Each row is a point on a tangle of strands that fork and nearly touch. The rows are in no order.
In the rows, zero is written as 128.
Two points are linked if the straight distance between their rows is under 59.9. Some points are linked to none.
j339: [ 84 133 167 134 123 157 125 124 146  79 180 150 162 131]
j758: [128 194 185 114 133 143  90 102 145  75 153 125 142 132]
j373: [ 93 148 157 123 134 148 104 127 158  91 170 156 134 149]
j204: [166 100  73 107 118  88 169 138  92 150  89 117 140 108]
j757: [111  99 150 141  97 152 159 127 112 143 152 129 154 109]
j597: [161 112  67 113 120 105 116 122 102 188  83 103  79 165]
j53: [163 129  48 104 178  74 139 150 119 128  84 135 109 113]
j108: [215  89 109 138  81  87 159 103  81 187  56  62 138 112]
j287: [152 132 193 166  84 152 153 100 126 154 132  93 160  90]
j383: [112 124  93 123 158 120 111 152 145 154 122 152  87 146]
j102: [116 150 150 154 169 149 135 112 129  49 129 115 152  80]
j432: [130 124 107 144 174 120 160 138 110  65 110 125 154  73]
j581: [121 146 133 113 101 128  74 116 152 182 124 120  72 199]
j191: [ 85 148 145 133 185 118  78 158 196  94 146 163 101 153]
j101: [171 110 135 136  92 134 145  98  90 178  95  79 125 116]
j743: [107 167 159 109 123 113  58 137 180 159 141 147  88 195]
j132: [117 150 125 119 151 142 108 123 142 120 140 137 105 134]
j718: [151  93 115 133 102 117 179 138  93 155 108 114 154  94]
j271: [133 127 168 124  78 156 125  93 115 161 139 104 130 144]
j632: [133 143 197 168 102 152 150 104 134 121 146 103 172  78]
j647: [122  99  64 120 162 100 161 171 119 100 114 161 134 110]
j621: [110 161 180 147 146 154 126 104 138  54 149 117 164  94]
j189: [136 133  70 127 197 103 128 155 133  94 102 145 110 107]
j202: [155 124 186 156  77 151 147  94 118 168 126  86 148 105]
j183: [111 163 195 117  97 150 104 110 140 101 175 136 162 146]
j192: [160 114  46 100 152  72 148 152 112 147  86 139 112 128]
j819: [129 135 122 112 101 137  90 108 133 179 119 112  77 184]
j144: [120 180 197 107  90 141  86 116 140 105 175 143 157 169]
j802: [134  96 134 140  96 138 168 127  99 159 126 117 150 104]
j642: [112 153 201 132  97 155 121 105 138  99 170 126 172 122]
j637: [ 99 122 142 121 109 153 125 122 133 137 162 145 127 149]
j623: [ 83 112 156 141 115 158 145 129 133 100 176 150 163 121]
j83: [188 132 145 162 119 121 164 106 103 153  93  79 152  64]
j653: [ 92 160 161 122 156 123  72 152 191  98 161 167 113 169]
j895: [170 107  52  98 132  76 155 139  99 155  82 123 123 123]
j837: [135 104  71 119 163  97 169 159 109  87 105 144 150  91]
j791: [113 177 181 105 103 131  71 131 159 117 171 157 133 189]
j988: [157  99  93 120 115 106 171 136  92 150 100 118 145  99]
j212: [149 119 109 117  90 135  93  97 112 188  97  86  69 185]
j70: [113 131  95 136 190 127 126 149 140  83 123 148 113 112]
j917: [100 171 172 113 129 122  66 145 179 113 169 167 121 184]
j394: [149 117 176 137  64 154 131  87 110 176 122  82 131 136]
j946: [ 95 135 119 135 194 115  91 162 182 114 132 159  88 140]
j251: [ 94 109 121 126 124 149 138 137 128 131 157 155 126 137]
j885: [ 93 103 161 145 102 158 155 127 125 120 169 139 165 111]
j765: [105 118  99 136 169 134 137 151 134  91 134 154 123 116]
j198: [167 104 151 138  72 145 134  90  95 184 100  71 120 135]
j269: [ 95 104 105 130 140 142 142 151 129 123 150 161 124 130]
j145: [ 97  86  81 124 134 125 150 172 124 140 140 174 120 138]
j940: [121 136 118 152 186 134 146 129 120  47 114 123 148  81]
j577: [143 116  73 114 131 113 123 136 112 178  99 126  87 152]
j487: [112 146 113 125 177 116  89 146 167 139 123 147  80 145]
j454: [116 143 203 154  97 155 141 106 139 107 164 117 178  99]
j890: [124 112  76 118 143 113 126 152 126 164 115 148  94 147]
j603: [117  89  69 116 142 107 160 171 116 126 122 163 129 122]
j896: [149 137  60 118 192  91 128 152 127 117  94 139 103 112]
j160: [107 156 148 119 143 145 103 121 151 103 154 144 120 140]
j175: [193  98 114 137  88 108 157 107  82 182  75  74 135 111]
j123: [118 127 154 120  92 155 125 106 122 152 150 121 127 144]
j340: [138 110  84 135 168  98 175 153 109  66  97 132 164  73]
j121: [113 170 177 131 141 152 110 103 142  64 154 122 151 113]
j956: [155 112  87 118 102 123 101 109 108 192  89  91  68 180]

A fork is a point with three links, a tip a point with one. Leave the first point through the second and follow the links. Name the first fork or tip that comes.
j189 / j70 -> j269
j837 / j340 -> j758
j956 / j212 -> j581
j198 / j101 -> j108
j757 / j885 -> j132
j269 / j251 -> j394

Name the points in between on the shortest way along the links from the first point to the second, in order.
j885 / j132 -> j623 j339 j373 j160
j121 / j647 -> j621 j102 j940 j432 j340 j837
j653 / j383 -> j191 j946 j487
j70 / j837 -> j765 j269 j145 j603 j647
